A landscape with many valleys, sampled at points; each row gives a point and its height.
From any point a ball takes the steepest step (drop divided by distance) to one of its 2 nearest points. It stops when none of these is lower. Distance is the straight distance between rows; heights are no part of it.
Vumog: [ 24  22   5   3  10   9  -5  12  10  -4 -14 -10  26  20  -1   9  -3 -24
 -13  11   7   3  -9]  height 437
Vigub: [ 15  27  17   9 -32  19   5 -10  -2  -1   0  24 -12  24 -10   6  -8 -25
  -4  30   6  11 -12]  height 444
Suvi: [ -1  16  -7  23  11  22 -14  16  18 -14  -2 -18  18   3 -20 -41   4  33
  19  12  15   7  16]  height 172
Pefe: [-27 -15  46  -9  -7  -4  -6 -10 -11  19  24 -12  -3   2  -6   1   8 -19
 -35 -22 -19 -26  17]  height 446
zekes: [ -6 -17 -24  -4  11 -32  27  -4 -10   1  12   4  -7 -14  11 -28 -11  31
   9  13 -34 -11   4]  height 693
Tibe: [ 22  14   7  11  36   6 -40  -5  12 -20   9 -29  27 -19   0  -3  20  33
 -29   0  15   7  18]  height 246
dop: [-10  -4 -20  -5 -41  22   4 -15  -4   7  -5  34 -55  -8  -5  17   5  10
  28  -2  16   5  -7]  height 299
kodok: [ -4  11  10  42 -21  16   6  -6   5  -6 -21  -7  14  20  -4 -47 -19 -30
  -8  39  27  26  -8]  height 539
moge: [-30 -42  -9 -13   2  -6  -8  -6 -13   4   5   1  -5 -14   8   3  17  25
   2 -31   9   9  12]  height 638
rov: [ 21  18  -6  13 -27   3  16   3  -9  -6 -27  12   2  18   0  -4 -25 -39
   2  37  20  24 -34]  height 828
Milik: [-10 -23  -1   3   8 -25   5  -6 -19   1  23  -4   8 -17  -3 -30   6  23
 -22   7 -24  -4   8]  height 714
Zuzo: [-13   4 -10  11 -25  10  18  -5   2   7  -8  18 -27  11 -13 -14  -2   3
  25   4   2  -2  -8]  height 314
tobil: [  3  -4  10 -18  24   0 -12  27   9  -6   9 -16  26  -1  -4  16  -9  11
   8 -25  -4  -3  11]  height 592
dob: [  4   3 -11  -7   3  -3  -7 -20   0 -14   9  15 -12  -8   9   5  12  28
  -6  12  -7   9  18]  height 306
vurob: [ 19  25  11   6 -19  31  -2   3  12  13 -20  11 -10  20  -3  35  -3 -38
  17  -8  29  -7 -18]  height 785
Saz: [  5   6  24 -11  15 -21   6  19  -2  -3  10 -26  28   1  -6  -6 -16 -15
 -22  -6 -32 -22   4]  height 527
Zub: [ -3  -5 -29   8 -14  15   0  22  -6  -8 -40 -11  20  15  -2  -9   4 -11
  13   5  44  33 -20]  height 324
vuki: [  6  14  10   4  12  -6  15  15  18  14 -22 -14   3  11  -1  18 -17 -40
  15 -29  -7 -28 -11]  height 331
Dut: [ 22  23 -17  12 -11  11   9  12   7  -7 -34   2   6  17   4   4 -20 -33
  21  19  27  14 -29]  height 816
repeg: [ -9   4 -19  26  -9  29  -4  25  14  -8 -35 -17  19  21  -7 -28  -4 -13
  24   6  43  20  -2]  height 384
gorit: [-14 -21  -6  -4  -6 -13   2 -25  -2  16  -5  14 -40 -26  14  22  19 -12
  -1 -25   4  -6  -7]  height 265
gobu: [ -4  14  -8   5  -1   3   8 -10  17  -1  -8   8 -13   6  -1   3  -4   5
  19  -8  -8 -10   5]  height 255
Fel: [ -2   3 -24  12   4 -23  13 -39  13   2 -16  11 -41 -27  19  -6  13   0
   3   6  -5  -8  -2]  height 672
muna: [ 17  20  17 -10 -12  34   5  18  -2   5  -5  11  11  30  -8  32  -3 -23
  10   5  17   1 -13]  height 774
padez: [-25 -21  -8  -2  16  -5  -6 -17  19   1   8  -5 -19 -13  18  -2   8  39
  21 -29  -7  -9  29]  height 342
kas: [ 23   9  22 -26  -6 -11  15   4  -7  19  -3   0 -19  -8  11  56 -13 -44
  -3 -11 -12 -20 -31]  height 178
nivuz: [ 10  34  19  24 -24  20   4  -2   7  -7  -4   9   3  29 -14 -25 -21 -22
  -6  40   1   7  -2]  height 482
seme: [ 16  25  38 -12  17  10 -34   1   6 -16  27 -23  23   4  -1  18   9  -1
 -42   2 -20 -15  14]  height 554
nazub: [ 16   5   2  -6  29  -2 -26 -16  14 -17   2 -14  13 -13  18  16  20  19
 -22  -1   6  13  15]  height 264
miba: [  9  15 -26  18 -23  21  -4   4  17  -1 -45  -1 -21  10   8   6 -16 -25
  32   7  43  16 -23]  height 804
zari: [-33 -31 -26   8   6 -16  10 -21  -2   7  -6  -8 -14 -16  11 -29  22  31
   8 -11   1   0   4]  height 654
ran: [-23 -21 -28   3  16 -32  27 -15   1   7  -3  -7 -17 -18  19 -28   1  21
  16  -5 -22 -11  -1]  height 671
Firug: [-13 -23   4 -12  15   4 -19  27  -2  -2  16 -13  18  -9  -9   0   1  33
  16 -31   1   1  20]  height 609
fatom: [  1   3 -12   7  20  -5 -13 -18  26   2 -31 -14  -6  -7  25  29  15 -16
   5 -33  24   0  -5]  height 97
nesaz: [ 25  15   9 -20 -14  -2  19   3 -12   7   9  21 -17   7  -1  43 -14 -25
   0   6 -19 -15 -21]  height 71
Lakov: [-21 -32  -3 -18  25 -31 -13  -5   6  -2  14 -13  -2 -25  22  -2  -1  32
  11 -31  -9   3  28]  height 365
papev: [ -8  -1 -18  12  15   4   1   6  13  -8 -22 -14  14   3   3 -12   6  11
  10  -9  13   4   2]  height 206
gibos: [ 12  16  -5   5 -28   9   9 -20  -4  -9  -1  31 -29   3   0   5  -6  -6
   2  39   6  25  -9]  height 405
libod: [  9  12  -7  27 -12   4   4   6  -6 -15 -20  -4  24  13  -6 -39 -16 -10
  -8  45  21  35 -14]  height 505
Lafun: [ 21  10 -21  -8   0 -17   7 -27  -5  -7   0  23 -32 -20  24  32  10 -12
 -11  28  -3  11 -14]  height 855
Vaku: [-27 -18  28  -8   7 -29  -4 -23  -1   8  22 -17  -9 -15  16  -3  12 -17
 -38 -19 -27 -23  19]  height 433
ratef: [ 16  23   6  23   2  16 -12  17   2 -15  -3 -11  34  16 -17 -33  -6  -1
 -11  34  16  17  -2]  height 480
gel: [ 20  19   9  10   8  22 -23  17   0 -12   0 -10  38  13 -12  -1   8  -6
 -22  17  19  15  -4]  height 463
lutul: [  5  -9 -18  -9  24 -27  -6 -18  11  -4 -23 -12  -7 -22  35  33  13 -15
  -4 -19  11  14 -12]  height 167
kepe: [-12   8  -7  13  15   0   6 -12  22  -2   2  -5  -9   6   3 -21   2  31
  22  -3 -13 -17  16]  height 180
nad: [-12  -6 -20 -11 -28  22   3   0  -3  -1   1  23 -34   6  -4  13   2  27
  39 -12   2   1   7]  height 321
Bedov: [-20 -16 -33   7  -5   7  -1  12  -4  -8 -34 -13  10   5   1 -14  13   8
  15 -10  31  20 -10]  height 275
vuti: [-13 -17  10   0  13 -15  13  29 -11  10  15 -17  27  -2 -17 -30 -12  11
   0 -10 -26 -15  -1]  height 730
sagi: [ 13   7   6   1  -7  -4  -2  -8 -14  -6   2   1  15   5  -3  -7  10 -16
 -36  27  -3  11 -11]  height 844
Pobun: [ -8   6  -9   4 -11  -1  31  16  -6   2   5  12   2  17 -20 -34 -18   9
  23  14 -21 -10 -10]  height 259
samar: [  3 -13 -16 -10   3 -24  11  -4 -22  -7  22  20  -2 -15   2 -18  -2  29
 -10  26 -31  -1  10]  height 707
semul: [-25 -33 -19  -4   0  -8   7   4 -15   4   4   0  -2 -10   0 -23   6  34
  13 -13  -8   0   6]  height 646
Dibez: [ -7 -18  -2 -14 -10   1  -3  -8 -24   3  22  24  -8  -6  -1   3  14  23
 -10   5  -6   8  12]  height 329
soze: [-22 -42  18 -18  -2   0 -15  10 -24  12  26   2   6 -12  -6   5  10  23
  -6 -27   4   4  17]  height 631
kinev: [ -7 -11  24 -19   3  28  -7  37 -11   7  15  -5  23  13 -25  16  -1   6
   9 -24   9  -7  11]  height 749
raka: [ 17  13   2   1 -19  -5  16   0 -19  -1 -14   9  14  15  -5  -5  -6 -33
 -22  33   3  11 -28]  height 838
debe: [ -6 -22 -14 -11  12 -28   6 -18  -4   3  -6   0 -14 -26  20  19  10  -8
  -9 -18  -3   5   0]  height 232
ret: [  6  31   2  29 -12  18  -2 -10  22 -11 -16   2  -6  19  -1 -19 -14 -11
   8  27  19  14   4]  height 497
dibev: [-16 -35  28 -23   8  -8 -17  28 -14  11  36 -11  19 -11 -12   0 -10  22
   5 -30  -6  -5  24]  height 621
vobeb: [ 18  10  11   9  30  22 -41  22   7 -13  16 -28  36  -9 -18   2  14  20
 -12  -9  15   4  15]  height 233
Vako: [ 28  -7   5 -30   0  -5   1  26 -35  -5  31   7  22  -2  -6  18  -3   9
 -20  23 -19  12 -14]  height 173
kez: [ -6   3  -8  10 -25  -2   7 -33  -8   2  -1  28 -33 -12   1  -9  14  -7
 -14  25   6  15  -7]  height 373
mepin: [  8  14   6   2  27  -3  -5   9  19  -9  -2 -14  19   6  -3  -2  -4   5
  -4  -9 -13 -14  13]  height 571
miv: [-33 -32  31 -20   3 -36  -2  -9  -2  17  24 -16  -7 -20  15   3  -5 -18
 -13 -33 -14 -15  13]  height 415
vide: [ 20  19 -12  -7   2  -5   1 -19  21   3  -7  19 -41 -17  14  39  -6  -8
  17  -7  -8 -13 -11]  height 864
fir: [-18 -11 -15  15   3 -11   9 -29   5   7  -9   2 -15  -8   6 -19  16   6
  -2  -5   0  -5  -1]  height 662
fozuk: [-28 -24  20   2  -8   1   4 -11  -9  23  11   3  -6   2  -9  -1  13  -5
 -13 -24  -7 -16   7]  height 459
rura: [ -9 -12   5 -10  13  -4 -14 -16   5  -3  16   3  -8 -10  11  12  14  25
  -7 -16  -9  -6  26]  height 326
lide: [ -9 -11   5  -2   2   0   2   0  -7   5   0   0   9   2  -9  -5  10   0
  -9 -12   1  -1   0]  height 475
Deza: [ 30  14 -13  -7  -7 -11   0 -22   6   7  -3  29 -56 -28  21  44   7 -23
  -3  14  -2  -6 -26]  height 860
gamim: [ 25   5  10 -32  -5   0  11  15 -20  -1  22  15   7   9   2  35 -10  -3
  -4  15 -22  -2 -13]  height 190
Zufi: [ 21  -3  -1 -24  -8  -3   5  18 -30  -6  35  24   9   4 -17  -1 -16  24
  -6  28 -32  -1   3]  height 95
vir: [  6  15   1  23  22  27 -32  10  24 -12  -2 -22  28   1 -14 -19  17  21
   1  -4  24   4  21]  height 211
bovo: [  6   7  11 -15  -7  29   3  24  -7   1   8  10  11  20 -19  18  -4   3
  15  -6   6  -3   2]  height 761
Zusid: [ -8  -7  -2   0 -24  10   4 -26  -2  17   3  32 -52 -14   1  21  13  -4
   9 -16   1 -13  -3]  height 281
Goso: [  5  -1  -7  -5  -5  -4  15  20 -16  -2  21  15   9   7 -19 -22 -20  29
   9  16 -30  -8   5]  height 169
zenom: [ 20  14  15 -19   3  -8  19  15   7  12 -12  -3  -5   3   2  40 -24 -39
  14 -23 -15 -24 -18]  height 257
Fafam: [-23  -4 -22   9 -16  -4  30  -4  -1  13   1  11 -22   8  -8 -30  -8  15
  33   5 -19 -14 -12]  height 339
Zad: [ -7   2  -8  14   6   7   5   7   5  -4   7  -5   8   7 -12 -32   0  32
  13   7  -6  -3   9]  height 96
finov: [ 10  12  -5  15 -25  32  -6   5   8  10 -34   4  -9  18   2  19  -6 -41
  20   0  53  14 -25]  height 795
vol: [ -5  21 -12  32 -16  28   0   5  27 -10 -32  -8  -4  22   2 -25 -18 -14
  33  16  33  14   1]  height 448
Tilo: [-25 -40  15 -22  15 -36 -16  -9  -1   6  16 -14   2 -26  21   7   4   1
  -9 -34  -3   7  15]  height 392
bopeb: [ 13  24  36 -17  19  -7 -16  16   7 -12  21 -23  22   8   1  18 -14 -15
 -30  -7 -35 -24  14]  height 546
Diso: [  0  -6   4  -3  11 -19  13   7  -7   3  -4  -8  19  -1  -1  -2  -8 -17
 -13  -6 -18  -8  -7]  height 501
nisu: [ -3  -7  16  -3   6  12  -3  32 -14   8  20  -7  27   5 -31 -14  -4  13
  -1  -9  -8 -11   7]  height 739
vif: [ 11  26  22   5  25   4 -26 -10  23 -11   7 -18  16   4   3   3  10   7
 -29  -1 -11 -17  23]  height 559
tas: [-17 -26  13   0  23 -32  -3   7  -7   7  23 -29  19 -17   0 -32  -6  18
 -13 -12 -27 -13  10]  height 721
Dasu: [ 13  23  13   5   0   9   5   9   8  11 -17  -7  14  21  -5  17  -7 -43
  -4  -6   2 -17 -10]  height 394
Rifi: [-12 -10  -8   0 -30   4  11 -18 -22   3  16  33 -21  -4 -11 -11  10  12
  -4  20  -1  11   2]  height 351
Dape: [  5   8 -12  12   7   7 -13 -11  18  -4 -30  -8   9   5  12   9  12  -6
   0  -8  28  13  -2]  height 163
Fuze: [ 11   4 -12  -6  -2 -15   8 -18 -11  -7  -1  13  -6  -6  11  11  10 -12
 -25  24  -5  10 -13]  height 849

For each start below, name the point where the ball stops.
libod -> nesaz
muna -> dob
zekes -> dob
Fuze -> dob
vif -> dob
ret -> fatom
nad -> fatom
